Points on a hilly landscape, in no order, each with its height.
A ball rolls from a point to the lowest of its 2 nearest points, and stops where none of them is lower. Distance is the straight distance between rows; heights are no part of it.
k177: [-16   5  40 -13  13  17  -9 -18  36 -18 -32  27 -28  -5   0  -5   3 -21
   1   3  -1 -27   0 -17  11  -1  -9  -2  19  -2   0  15   6 -24  23   3
  16  -1  15  -6   9  -7   2  12 -12 -12]  (h 51.6)
k716: [-19  14  11  -5  -5 -20  -4 -16   4   3 -13 -25 -20   5  10  -6  10  12
  -5  -8  -9 -28 -25  -2 -31   5  10  12   7  -2 -15  -5  25 -43 -21  -6
  -2  -1   9 -11  31  -1  -6  10  -8 -18]  (h 60.1)
k968: [  7   2 -10   7  -1   9   0  -9   4  15  18  -8  14 -18 -21   2 -23   3
  -3   3 -12   1  28  -3  29  16 -16   0 -10   3  20  -6  -4  -7  31 -27
  29  -3  17   9  -4 -13  29   2  -3  11]  (h 33.4)
k161: [  2  -3   1   7   7  18 -17 -27   8  -6 -12  18 -26  24  -5   0  -4   1
  15  -1   9 -15  -5   3 -21   7   8 -14   0 -11   8  19  15 -19  -6 -21
  -9  -5  27  15   5   7 -15 -12   4 -12]  (h 42.9)
k55: [ -8  29 -15  -1 -14   1   9 -13   2  -1  19 -28  18 -18  -3  25 -20  15
  -7  14  -4 -16   8   6   8   1   4  14  -2  14  -3 -19  17  -4  26  -8
  19   6 -16  11  24  -1  26   9   7   6]  (h 53.7)
k32: [ 18   5  -3  24  23   1  -8  -5  -6  12  25  -3  11 -11  -8  -1  -7   6
 -13   5   1 -11  15  13  -3  11 -16   3 -13  -4  13  -1 -11  12  16 -33
  -1   4  20  25   0   5  18  -5  -2  26]  (h 37.5)
k173: [ 16  14  -4  12   9  -7  -8   7  10 -12   0  -4   2   1  -2  15  -4   4
 -10  25  -7 -12   5  17   5 -20   6  10   6 -10 -20  -2   5  11  14  21
  18  -1 -26 -19  12  11  10  15  13 -25]  (h 57.3)
k911: [-12  32  23 -24  10  -4   3 -12 -15 -15  11 -25   7 -34  11  13  -4  -1
  26  -2 -17  15 -12  -4  17   4 -27 -20  -6  -3  -4  -5   0 -25   9 -21
   8  18 -12  17   5   5  -3  -5 -19  10]  (h 18.5)
k996: [  5   9   7   2 -28 -10   0  -5   4 -29 -21 -11  -7  37  12  -8  -2  14
  -4   3  25 -18  -6  11  -5   4  20  -6   7   5 -11  -4  20 -30  -1  -4
 -24   9  25   1  -3   1 -24  13   3 -42]  (h 56.8)
k267: [ -8  32   0 -25 -53  -8  21   2  11 -25 -22 -15  -9   9  33   4  -4  17
   6   0   5  16 -21  -8   8  -9  31 -14 -15   9 -25  -5  -5   2  -6  -1
 -12  17  -1  15  -4  -4  -1  19  10 -23]  (h 52.1)
k997: [-31 -33  13  16  32   7 -28 -26  16  13 -15  12 -32  -3  -7  -9   8  10
  14  -6   2 -18  13   3   2 -12 -15  12  25 -15  19  16  28 -31   6  13
  24  12  15 -10   0   6  -8 -36 -20  -4]  (h 54.6)
k427: [-15  11 -15 -17  -7  15  18  -9  32   1  -9 -12 -28  16  12 -15  15 -10
   7 -24  -5 -22 -11  19 -37 -19   3   5   3 -17 -13   2  -1   7   9  12
 -15   6  -7  -4   7  15  -2  19 -15 -14]  (h 35.2)
k885: [  7  38 -39  10 -27 -15  29   1  -9  -6 -11  -8  19  -5   6   7  15  31
 -33   4  10   6 -23   1  18 -11   7   3  -7   6 -23 -31  12  23  -1   7
  -8  15 -14  -9 -27   7   0  25  -2  -1]  (h 41.2)
k790: [  2   7 -37   9  -5 -12  26   7 -13  20   7 -24  -1  -9  12   0  -6  19
  -8   9  -9  24 -14  -2  -8  10  22  -5   6   8 -29 -10 -14   7   0   2
 -17   1  -7 -12  -3  -6  -7   4  -3   6]  (h 6.0)
k456: [ 18 -11  -2  10  -6   2   7   4   7 -21  -2  12  -5  10   4  -1   6 -13
 -22  -2   9   2  -3   6   5   5   1 -16 -11 -13 -15  -3 -16   8  -7  -6
 -33  12   8  -9  -5  10   9  22   7  -3]  (h 45.4)
k359: [  3  -3  -1  -5   1   4 -38  11 -25   3  10   8  27   4 -11  10   7  -9
  23   8  18  -1  16  10   7  14 -16 -13  -3   3  28   9  17   4  17 -13
 -21  -5 -10  27 -26  17 -12 -23  -3  14]  (h 19.8)
k246: [ -7  24 -15 -11   5  14  20 -27   4   2  16 -24   9 -32  -1   1  16  15
   3  -9  -4   8 -21 -20  -6  -1  -6   1  11  11 -13 -30 -11  -8   8  -7
  17  -1  -5  20  -7 -14  16  -1 -25   6]  (h 41.6)
k933: [-15   6  25 -10  16  -3   7  -6   6  10   9 -28 -13 -15   8   7  -8   1
  34   6 -19  12 -14  16  11  -9 -24  -4   4 -13  -4  17  -2 -24   4  -4
   0   6 -29   3  23  16  14  -8 -27   4]  (h 11.7)
k67: [ -2  13  -6 -22 -15  12  10 -17   4   9  13  -5  -2 -14  17   5 -18  21
  20   0   4   6 -22 -10   5  12  -7 -16 -11  11  -4   2  -4 -14 -12 -30
  -8   3 -10  34   4 -18  23 -23 -15  17]  (h 52.4)
k955: [ 14  10 -14  30  -8 -11  18   3 -20   7   2  -5   9  -6  -9 -19  -1  17
 -17  16   5  30  -6  -2 -11   4  16  -1 -22   4 -13  12 -24  18   0  -6
 -20  -9   6 -16  -2 -13  -2   4  13  -3]  (h 15.9)
k406: [  0 -20  15  -5  34  -1   1  25  -8   2  14  -5  11  -8 -11  13   1 -27
  -1   9  -3  19  11  12  17  -2 -35   1 -26 -16  15  15  -6  21  -6  -8
   0   2  -4   7 -12  11 -11  15 -11  25]  (h 23.1)
k908: [ -4 -15 -15 -20  10 -13 -23  12 -36  16  20   7  28   9  -4   5  13  -2
  11  -6  12  -4 -12  18 -17 -21  -8  11  -4   0  -5  10  28   5 -26   9
  -9   6 -26  23 -34  15 -24 -31   8  25]  (h 20.4)
k269: [-15 -23  11  -6  27  17 -26 -23  17  -6 -30  25 -26   8  -6 -11  -5 -18
   4  -2   2 -31   4  -5   6   1 -21  -4  23 -18   2  11  10 -42  -7  15
  15 -10  30 -21  -3   9  -6 -11 -14 -18]  (h 53.2)
k655: [ 23   1  -1  16 -33   5  15 -10 -14  -1   4  43  25   4  -3 -15  13  10
  -4  -5  20  17  17  -7  27  25  19  -6 -16   8  11   9  17  11  -2   8
  -8  -7  11   0 -22   2  10 -26  23  13]  (h 60.8)
k938: [ -3  12  -5   4   6  18  11 -20  12 -18   2   0   5 -17 -29  11  17 -12
  -8 -11 -15  19   8 -28   6  20 -14  10 -28  -9  -5  -6   1  19   4 -15
  39   2  17  11   6 -15  21  33   6   7]  (h 35.3)
k982: [  9 -29  10   8  -4 -11 -42  -4 -15  -2   0  29   8   9 -24 -26   1   4
  21  -8  10 -19  13   7  -5   5  18  -1   5 -20  12  -9  14  -4   6   9
   1   6  -5   7  14  10  -9 -26   9 -13]  (h 57.8)
k662: [  8   2 -21  -5   4 -12 -34  24 -34  15   3  12  30  20 -13  26  -2  -7
  15  17  15  -2 -10  18   8 -17 -12  -1 -17 -10  10   3  20  13  -2   0
 -26   4 -38  18 -25  26 -18 -10   2  11]  (h 12.5)
k302: [  7 -16 -10  -6  11  -5 -10  11 -14 -17  14  13   7  23   5  17  13   4
  11   4  20  -2   3   6  31  10 -11  -8  10  -2 -12 -10  13 -25  -2  14
   5  11 -14   8  -6   5 -19   9   8  -1]  (h 36.2)
k891: [ -3  11  25  -2   8   1  16   2   1   9  14 -10  -7 -21  13  -6  -7  -6
  -1  -4  -8  15 -17   8 -11  -6 -25 -11  14  11   1   8 -16 -15   5   3
  -8 -13  -4  -5  20 -14   3  -5 -29   0]  (h 18.6)
k862: [-14 -18  21  -1  23   0   2  -8  16  17  -5  -9 -33 -30   5   0  16   2
  28  -8   2  -3  -6  -8   3  13 -14   1  21  12   8   7   1 -21   5   1
  16   6   6   7  23  -2 -26 -30 -26  21]  (h 48.2)
k879: [  6   4 -13  16  -8  13  34  -4   0  16  25   7   4  -9  -1   2 -10   5
 -38  -2  -6   5  27   7  21  17  -7   1  -9  14  17 -10 -11   6  10 -10
   5 -12  16 -12 -11 -10  37   0  -5  20]  (h 35.9)
k354: [ -4  -4 -10   9   6  -7   4  19  -8   1 -10  27   4   0  -1  12 -13  -7
 -28  28  -3  33  12 -10  32   3  -8 -10  -2   5  -8   5 -20  26   3  -5
  -5 -14  -9 -32 -22  -1   2  24  12  11]  (h 45.9)
k731: [-11  10  -8  -1  12   7  19 -15  -1   3  13  -4   8 -23 -17   0  28   5
  -6 -11  -3  18 -21 -25  -4  -2 -21  10 -18  -4 -13 -24  -2   2 -11   5
  33  11  -8  -5   3 -10  20  25  -4   5]  (h 38.8)
k350: [ -7 -13  32   4  30  -8  -2   9  18  20   2  -6   4 -19 -18  -7  15 -16
 -12  -6 -16   4   5  -9 -13 -11 -45   7  -7   0  30  -8 -18  12  -9  12
  16 -35  16  -5   2 -24   0  21 -13  12]  (h 33.2)
k48: [ -2   0 -24 -22 -11   0  13   2  -1  20  31 -20  15  12  15   1 -25  14
   5   1   0   6  -3   4  -2   3  15   2 -10   8  -3  18   3  16 -12 -10
 -11   8 -11  28  -7  -5  13 -18   0  15]  (h 50.3)
k802: [-20 -32   8  19  11 -10 -29  -4   1  26  -4  20  -7  10 -16 -14  -3   4
  17 -21   2 -33  11   6 -12 -21   8   5  17 -16  14  15  20 -13  -4  12
  -3  -3   5  -6   3  11 -15 -33   9 -14]  (h 56.2)
k11: [  5  21  -6  16  -7   6   3 -15  12 -17  -1  -1  16  -5 -11  16 -23   3
 -28  18 -12 -13  26   6  20  -5  18   9   2   7   4   0  11   3  25  -6
  28   7  -6 -24  16  10  34   1  13 -18]  (h 55.6)
k99: [ 13 -28 -13 -14  10 -16 -10  23 -22  11  10   8   6  23  12  -4   5 -16
  10 -18   2 -20 -10  13 -13 -10  -1   0   3   5   6  -4  10 -10 -19  17
 -31  -1  -5  18 -31   5 -17 -14  10  31]  (h 26.8)
k741: [-31  25  15  -4   5  21   3 -20  20  -1 -12 -12 -23  -2   1 -15  -3 -15
  13 -11 -15 -18  -9  22 -33 -24 -12 -12  -7 -11  -7  23  11 -26   8  -5
 -15   8   3  -3  13  10   3   9 -19 -19]  (h 38.0)
k90: [ 17 -32  -1   3 -22 -23   2  29 -11 -14 -11  -4 -14  29  12 -14 -19  -2
   0  -8   1   9 -15   3  12   3  24  -8   3  14 -12  -8  -3  -5 -12  39
 -28  -1   7 -14  -9  -6   8  -4  11  -6]  (h 39.2)
k728: [ 23  12 -34  19  -8   9   9  14  -8  -8   1   5  16  36 -19 -10  -2  15
 -18  21  -2  14   4   8   5 -21  37   1 -18 -28  -1   0  -1  20  -7   3
 -15  13 -11 -12 -12  19   5   2  34 -22]  (h 28.0)
k535: [  1  15   2   3 -28  -5  33   9   1 -35 -15   2 -23  13  15  -8   8   9
 -18   4  -9  33 -32 -17  10  -4  17 -17  -9   7 -27 -14 -20  -8 -21   2
 -29  -7  11  -3   9  -4  -5  24   5 -13]  (h 50.2)
k59: [-24 -15 -10  -3 -11  15   0 -10  29  33  -9 -17 -33  24  11 -21   0   8
   3  -8  -2 -36   1   2 -40  -6  14  20  22 -14  -5  16 -16  13  15  12
 -11 -12   9   4   7  -8  11   1 -13 -16]  (h 31.5)
k821: [-17  -5  23 -10  -3   0  -8  19   7 -17 -16  34 -12  22  17  10 -21 -16
 -27  -5  10   8   4 -14  26  10  -8   1  12  13  22  28  -4  -1 -18   3
   2 -12   8 -22   3 -11  -2 -11  -7  -6]  (h 44.3)
k424: [-12 -16  -4  -7  -1  -2   3  19   3  39 -10 -11 -14  13   8 -12 -21   8
  10  12   6 -13   4   7  -9  -9  26  29  23   9   4  34   3  -5  -1   5
   2  10 -11 -23  13  -9   1 -30 -17  -7]  (h 48.0)
k248: [ -8 -13  45  -3  31   9   6  -7  47   8  -4   9 -38 -17  12   5   3 -22
   6  -5  -5  -2 -10  -5   3  -7  -8  -4  26   4  14  19  -2 -14   5  -1
  17   1   6 -15  20  -2   0 -10 -23  10]  (h 50.0)
k423: [ -9  -2  10  -5  16  19 -17   2   3  19  15  -8   1 -20  -5   2  -9  -1
  20   5   6  12  21   0  20   6 -29   1  -2   5  20  19  -1  -4  12  -5
  23   6  -4  15   1  -4  18 -22 -23   4]  (h 29.0)
k150: [  8   3  -1  -3   1   7 -11 -10  11 -13  -6  17  11 -12 -27   3  32  -6
  -2 -17   1  -9  17 -28   5  23 -12  -5 -13 -25  10 -16   6  20   7 -22
  18 -12   7  11 -11   7   5  21  16  -9]  (h 31.0)
k147: [ -8   1  -3 -13  -6  14 -33  -8 -16 -13  -8   7   5   7   4  12 -15  -6
  25  28  -8 -14  30  25  16   3  16 -11   1  -6   2  14  40 -24   9 -10
 -15  13  -7   5  15  11  -2  -8  -9 -27]  (h 59.4)
k240: [ 14  -2 -36   4 -25 -17   6  14 -18  -1  -8  -7  14  19  -4  -7  16   6
 -27   0  14  -9 -30  10   7 -22   2  13  -9  -5 -10 -30  -1  27 -10   4
 -23  13 -17  10 -34   7   7  26   3  -2]  (h 38.2)
k505: [ 14   9  10  23 -14   1   4  12 -20  22  11  10  25 -15 -10  -3  -1  -9
   8   5  -8   7  34   7  -8  -2  13  -7  -7  25   6  31 -10  17  11 -20
   5  -3   4   8 -11   3 -10 -34  16  20]  (h 64.0)
k724: [ 22 -14   3  32 -16  -2  10   4   0   2   2  30   1 -16   0 -19   8  -1
  -2  -3  10  12  21 -14  -5  24  27 -11 -10  17  -6   6 -10  18   3  -2
  -3  -3  21  -2 -12   0  -7 -28  20  24]  (h 62.4)
k462: [  7 -22  -6   6 -14 -14   4  20   1 -11  -1 -15 -23   6  -7 -15  -8  -9
 -15 -15   5   7 -37 -10 -24  -1  16  -3  -5  21  -2 -15 -17  13  -9  22
 -30  -9  -2  -5  -2 -10   1   9   6  12]  (h 35.0)
k467: [-15  -2 -15  -6  13   2  21  -1   8  29   3 -30  -8  -5  12   6 -13  19
   8   2   7 -12 -14  -1 -13   7   6  22  19  18  -7  11  -1  -2   0  11
  14  -6 -18  -7   9 -14  -3 -17 -11   2]  (h 49.9)
k213: [  6 -16 -11   2  -9   5 -12 -11 -14  -3   7   9 -11  42   4 -17  -3  11
   3  -4  13  -8   2  14  -9   1  20   6   0 -20  -7   5   9  -7 -24  -8
 -16  15  16  16   4 -10   3 -16   5 -13]  (h 45.5)
k408: [-12  -2 -13 -17  10  23 -14  -1 -14   5  12 -10   0 -17  11   4 -10   2
  28   4   6  -6  22  13  13   8  -8 -16   7  11   8  11   1  -5  26 -15
  -6   8  -4  29  -8   5 -10 -32 -20  17]  (h 25.1)
k69: [  2 -18  31  -6  28  -5  -6  28  -9  18  10   8  22 -19 -12  -3 -11 -24
 -10  10 -22  19  19  -8  15 -13 -42   8  -9 -11  16  14 -12  29  -5   8
  21 -25   0 -15 -22 -12  -2   6   5  18]  (h 28.4)
k358: [-12  14  18 -13   0  -1  -5  15  -3 -26  -9  19   2  14 -13   3   0 -18
 -29 -21   2   9   5 -19  14   2 -13  10   3   2  16   8   3  16 -11  23
   5 -25  -9 -33   2 -12  -5  10   5 -22]  (h 42.1)
k658: [  4  -8   9   4  12  -7  -8  -3  16  -7 -25  13 -11 -10   4   8 -14 -17
 -26  11 -18  18   3 -26  11  11 -12 -16  -2  -6 -10 -12 -27   9   5   1
   7 -31   1 -35   1   3   8  42  11   2]  (h 48.3)
k634: [ 16  12  -2   0 -12   9  20  17  -4  -9  -7  33  -8   5   6 -13  -3   1
 -13  10   5  30  -1 -28  20  14  -6 -12 -15   7  13   3 -17  18 -13 -20
  -1 -34  19   1  -1 -20   0  -6  11  22]  (h 27.6)
k583: [  4   0   5   9 -31  -3   9   5  12 -19  -7  14 -12  13  14 -22  -7   8
  -8  14  -3  31   2  12  16   0  16 -17 -19  -7 -28   9   1  -8  -9   4
 -15  11  -1  -6   9 -11  14   5  13 -17]  (h 47.9)
k233: [ -7  13   9  -8   3  13  -1  -8  -3 -19  -8   3 -12  18   8   2  -5 -12
   6 -10   1  -2 -10  14 -14  -8 -14 -16 -15   0   0  10   4 -29 -10 -12
 -17  -4   0   7  15   8 -10  11   1 -15]  (h 40.5)
k339: [  9  -7 -38  -6  -7  19  10   0 -17  22  21  -7  -3  36  10  -7 -17  21
  -9  -3   1 -21  18   9  -7   0  36  17   1  -9  -1  20   6  15   2  -5
 -12  13   3  20  -5   5  10 -21   8   0]  (h 48.1)
k97: [ 11  -4  -6  13 -15 -16   2   6  11 -29  -8   5  10  -2  -3   9   7  -8
 -16  -4   1 -20 -10   2   9  -7   6  13  -8  -6 -15 -38  11   3  -5  28
  17   1 -26 -23   8   9  23  31  32  -6]  (h 58.9)
k255: [ 18 -24  -5  -4  -2  -2  -8  15 -18  -1   4  31   3  27  10   8  10  -8
   8   1  24   3 -13   7  15  11   3 -18 -13   3  -6  -2  -1  -4 -24  -4
 -13  11  -5  30 -33  14  -6   1   5  20]  (h 32.2)
k848: [ -2   9   8   8  -8 -15 -10   6   1 -14  -9 -22  -1   3   4  -8   8  -2
  -9 -10   7 -11 -22   3 -20  -4  -3   7   6   5 -19 -22   5 -19 -11  26
  -2  -2  -8 -28  25  -5   4  16   9 -18]  (h 60.6)
k806: [ 11  -7 -13  -5  13  12  -4 -18  -2 -12  20  11  17  19 -16  24  10  11
  -8  -5  13 -20   9   0   8  18   8   3   3  -8  14 -15  13  -3  -6  -7
  21  13  -7  16 -11  17   8   1  19  -9]  (h 39.7)
k96: [-19  -4  19   5  15   3   9 -25  20  30   6 -33 -15 -42  11   1  -5  14
  48 -10  -5  -3  -1   2  -7 -11  -5  -4  27   5 -10   4 -19  -8  17  -4
   8  12 -11  18  11   4  -4 -40 -34  16]  (h 46.3)
k493: [ -2 -37  -9   9  -2   3  -5   9   6   9 -10   9  -5  -4 -26  -8  12 -13
  -3 -10  -3  10 -12 -11 -26  -2  -6  -8  -4  13   0  -1 -19  13   6  14
  -2 -19  -7  -4  -9 -11  -3  14  21   6]  (h 29.9)
k400: [-11   2 -23 -20  -8  18 -29 -23  -2   1   6  -6   0  -7 -11  15   2  19
  38   7  -6 -22  11  22  -5 -15   3  -9  -1 -10   7   1  41 -13   8   0
   4  12 -19  21  18  16 -14 -11  -5 -18]  (h 60.5)
k727: [  1  15 -13 -12  -9 -17  -5  12  -6 -23  -5 -27  -4  42  24   5  -2  14
   5  -5   2  -3   5  25  -2 -18  24  -6   2  -2  -4   3  25 -10 -14  14
 -18  13   7  -3 -12  12 -25   8   7 -31]  (h 55.4)
k860: [ 11  -9  27  14   4 -15  -9  14 -15  15  -5  -3   6 -24   6 -10   3 -12
  14   1   2   6  26   3 -29   3   9   7   9  22   8  16 -13   7  20  -1
   2 -15   5  -3  -1   4 -46 -31  11  27]  (h 65.3)
k303: [ -6 -13   8   8  19   3 -19  -7  17  17   5  10  -9 -10 -25  -1  33  -2
  20 -18   5   8  -2 -14 -33  -4  -4   5 -13   5  10   1 -17  19   7   1
  20 -20  19  14  -1  -3 -18 -13  10  12]  (h 26.3)
k745: [  3 -24  19 -10  -2   8  -5  13   3  -3 -23  38   5  17   2  13 -23  -3
 -27   4   5   7  22 -43  25  12  16   6  23  10  20  14 -11   9   7   1
   8 -24   6 -28 -11   0  -4  -8  16 -14]  (h 46.4)
k756: [ 11 -41  11  16  -1  -9 -18  30   0  -4 -10   7 -19  13  11 -10 -16 -18
  -4 -12  -2  -7   0 -10  -7  -7  23  -3  27  22   3   3  -7  -9   9  28
 -28 -19  14 -23  -9   5  -7 -19  14  11]  (h 42.7)
k584: [ -4  -7  -7   9  18   0 -17   5 -25   9  15 -18  28 -25 -14  13  -3  14
  14   7  12 -14  14 -10  -7   8  -2  15   1  14  14   4  12   5  10  10
  22  -2 -17  -5   1   5 -32 -30   8   5]  (h 62.9)
k792: [ 29  11  13  -1   9 -11  18  21  -3 -19  -6  13  -9   7  12   2   1 -10
 -16  -2  -5  31 -22  -7  25  11 -25 -14 -23  -5   8 -12 -14   4 -33 -14
 -15 -10  18  -1  11 -17  -9  14  -5  34]  (h 21.6)
k690: [  8  -8 -23  24  13  -9  18   6  -9  26  10   1  -9 -16   0   2  20  -2
 -10  12  -7  11   2   0 -10  17   4   9  13   9 -19 -16 -32   0  10   8
 -12 -13   3 -21  -7  -2  -1  24  -4  25]  (h 16.0)
k64: [  5 -10  -4  23  -1 -14   5  -7  -5  21  20  -5   6  -6   0 -15   2   9
 -10  -1   4 -18  -8  18 -22   4  -2   5 -22 -11  -3  -8 -17  21 -10 -22
 -11  12  -6  16  -2   4  21  11   8  24]  (h 41.0)
k519: [  2  11 -32 -24 -35 -17   1   4 -11 -22 -11 -18  10  20  22  16  -8  18
  18  16   4   9   3  19   9   5  26 -17  -7   6 -17 -14  17   0 -10  -5
 -11  24  -8  14 -10   8 -14  12   1 -26]  (h 53.9)
k588: [  6 -27 -25  17  10  -3  13   9 -11  23   8  10  12  -8 -19   0  10  -6
  -6  14  -7  10  -4 -18  -8   0  14  22   6   6  -9 -11 -23  10   0  26
  19 -17  -8 -22  -3  -7  -2   6  26  16]  (h 23.5)
k660: [  0   9  22  -6 -17  -8 -13  -5   2 -23 -23  21  -7  18   7   6 -14   1
  -1  12   2 -22   4   3  13   9  20  -8  12   4  -3  11  28 -22  12 -15
  -7  16  10  -4  19  -4   6  -4   2 -32]  (h 58.2)
k89: [-10   5   0   6   4   8   3 -12  30  19 -13 -13 -23   1   6 -15   9   0
  -5   7  -1 -11   0   3 -32   8   0   9  35   2 -13   5 -15  -9   9   6
  -5 -18  16 -17  20  -7  17  17 -30 -15]  (h 27.8)
k783: [-15  16  -9 -11  27   1  -7 -24  -3 -14  12 -27  17 -26  -2  15  17   5
   0  -3   1 -13  -2   7 -15  -5 -22   4  -7  -4  -6 -19  17 -19  -1  -3
  20  12 -14   0   4  19 -13  18  -8   2]  (h 28.6)
k828: [ -1  -1  14  -7  11 -15  -1  31 -11 -17 -11   9  -1  -9  -4  16   1 -27
 -24  -5 -14  15 -12  -4  31  -1 -36  -9 -26 -18   2  -8 -15  14 -21 -15
  -2   1  -7 -12   1   0  -5  43  -8  22]  (h 27.3)
k436: [  0 -25   4   9  -4 -20  -5  18   5   9  -7   4  -8  13   7  -8 -11   7
 -10  10  21 -16  12  11   7  10  23   7  26  13   0  14  13  -8   7  21
 -20  11  -3 -21   0   9  -8 -29   0  -9]  (h 45.6)
k472: [ 19 -29  34  21  -4 -10 -29  17  -9  22 -27  26 -10 -19  -5 -24  -5  -4
  32  10   5  -5  11 -17 -16   0  11  -5  20  21  16   7 -13  -4  20  -3
  -9 -22  13 -10   6 -16 -31 -29   5  12]  (h 66.5)
k957: [ -1  12  25  -6  10   5   8  25  17  -1  -2  12 -12 -16  -6  -5  13  -5
 -10 -14  -7  21 -16 -32   0  -3 -42   2 -15  -2  25 -14 -19  29 -22  -3
   8 -34  15   5  -4 -38  -6  17  -5  16]  (h 36.6)
k537: [-10  35 -25  15  -9 -14  26   7 -18 -11  -2  14   9 -10  -3  18   8   9
 -37   4  -1  24  -9  -3  36  -6 -12  -3 -10   8 -11 -10  -8  30   2   1
  -9  -5 -13 -19 -18  -8   4  31  -4   4]  (h 43.6)
k146: [-11  35   7 -49 -25   4  13 -13 -12 -38  -1 -10  29  29  44  21 -18 -14
  18 -22   9   4 -11  18   9 -21   3   0  -8  14 -11  -1  11 -34 -21  -7
   2  41   2  32   0  10  19   1  -9   4]  (h 55.7)
k799: [  5  -1  32 -17   4   0  -2  26   8 -22 -15  20  -8   5 -11  -9 -10 -19
 -23 -22 -19  19   3 -27  14 -13 -32   3  -6 -19  16   1 -10  30 -22  17
   8 -32  30 -11   1 -30 -15  12  -3  -3]  (h 39.4)
k705: [ 17 -17   1   1 -20  -2 -19   1 -19  -7   5  39  25   8 -11  -5  10  -1
  18   5  20  10  24 -10  21  18  27 -11   3  -5  12  -8  14   5  -9   9
  -8   9  -3   5   8   5  -3 -35  16 -15]  (h 59.3)
k118: [-20   4  22   7  29  -9  -4  -5  14   3   8 -27   3 -25 -11   0  15  -6
  -4  -2  -1  -7   1   4 -17   1 -35   8   0   0  10  -1  12  -6   1   9
  26 -12   7 -16   9  -4  -8  15  -9  -4]  (h 32.4)
k139: [ 13   2  -2   7  13  -3 -17  -3 -17 -12   6   9  17  17 -10  22  -8  -9
 -23  -8   7  -6   8   4  11   7  -2  -4 -10 -18   5   5  -4  11  -7 -32
  -4   1  -3  -5  -7  16   2  24  15  -7]  (h 42.8)
k863: [  7 -16  23  22  29   0 -13   2   1  12  10   3  10 -31 -26  -7  23 -16
  12 -14   0  10  37  -3  -5  -4 -21   2 -11 -19  18   0 -12  27  12  -2
  33   3  10  13 -15   2 -10 -13   7  18]  (h 19.6)
k825: [ 24 -20 -42  11 -14  -9 -17  17 -12   5  -7   8   6  42 -18 -13   1   0
 -12  -7   4  -5 -18   1 -12 -32  32   8 -12 -27   2 -19  -5  31  -2  11
 -24   9 -15 -11 -30  18  -5  29  32  -9]  (h 33.7)
k525: [-14  14  -5  -9  15  15  29 -31  11  27  25 -34   7 -43   9   2   7   6
  22  -3 -13  10 -20   7 -24 -13  -3   5  29  22   0  -9 -36   8  15   3
  14   7  -4  23  -4 -10   5 -20 -33   8]  (h 44.0)
k268: [  4  21  13 -29 -12 -10  18 -17   6  -2 -15 -23 -22  10  25  -9  -6  -2
   5  -4 -12 -17 -17  18 -23 -10  26  10  16  -4 -19  10  20 -30  -4   9
   0  42   7  -5  19   8  -6  -2  -9 -19]  (h 58.7)
k797: [  4   5 -28 -10  -5  10 -11 -21 -12   2  15 -17  26 -12 -12  12  -7  21
  19  13   0 -13   6   6  -5   7  27   2   9  10   8   1  28   5   2   0
  15  11 -19   4  24   5 -15 -27   5 -13]  (h 61.7)
k667: [  5  26  -5 -35 -25  11  17  -5   9 -30  -3 -21   4  32  35  -7  -1 -14
  12 -15   5 -15  -9  29  -9 -21  26   6  -5  -2 -10   6  20 -16 -14  12
   0  53   1  26   7   7   9  -8  -4 -15]  (h 57.2)
k297: [  4   3 -23  36 -14  -1  17 -13  -7  13   0   0  14  10 -14 -13  -1  24
 -20  27  -9  14  10  -8  -4   9  36  18  -3  -8  -9  -9  -8   7   7   8
  -3  -3  -3 -21   7   4   9   0  28 -21]  (h 23.4)
k798: [-10   7   3   1  -6   0 -11 -21  16  -7 -16  18  -3   4   8   9 -14  -6
  -7  22 -17  -8  -3  -7 -13   3   7   3  -4 -14 -27 -10  -4  -3   7  -5
   4 -16  -6 -15  -1   2  22  51  26 -16]  (h 50.6)
k613: [-16   0  14  -5   7  -6 -17  -8 -12 -17  -4 -27   7 -30  -6  14  21   1
  37   8  -3   1  -6   7   3   4 -26 -14 -24 -12  -1 -18  18 -11  -2 -14
  15  23 -21  11  10  22 -20  14  -5  20]  (h 24.2)
k326: [-15  20   6 -40 -19   5   4 -10   3 -21   3 -11   0  12  26   4  -6   2
  17 -18   7  -3 -30  12   5  -3 -22  -3   3  10  -2  -3  14 -22  -8  -5
   0  19 -17  37   9  -2  24 -10 -20   0]  (h 54.1)
k195: [ 21   0   3  14  15  15   1   7   5   2   3   3  19 -21 -40 -10  21   5
   4 -13  -3   2  37 -21   8  12 -23   6 -16 -33  17  -6  -8  23   0 -16
  27 -14  32  21 -22  -6   9  -4   5   0]  (h 26.0)
k934: [ 18  18   5   3   6  16  35  11   8  -8  13   9 -17  -5   8   8   4  -1
 -30   5  -7  11  10 -28  18  27 -10 -10   3   1  14 -15 -20   8   1 -16
   0 -25  32  -5  -1 -21  12  16 -11  12]  (h 32.0)
k554: [-27  21  -8  -8   0  -3   5 -27  19  17  14 -54  15 -24   4  10 -16  10
   9   4 -13 -18 -16   8 -18  -7   9  22  20  20  -3   1   3 -10  12  -2
  26   0 -14   6  20  -7  13   2 -17  -9]  (h 51.8)
k104: [ -3  31  10   3   3  18  36 -13  14  16   2 -14 -17 -20   9  -8   9  -5
  -2   2 -18  15   0   9 -23  -2  -4  -2  26  10  -3  -9 -37   1  25  -5
 -12 -11  12  -4  23 -21  18  12 -36 -12]  (h 23.6)

Where does a ball stop that starts at each point below?
k339 => k933
k860 => k863
k177 => k863
k11 => k790
k658 => k790
k472 => k790
k821 => k933
k745 => k933
k584 => k662
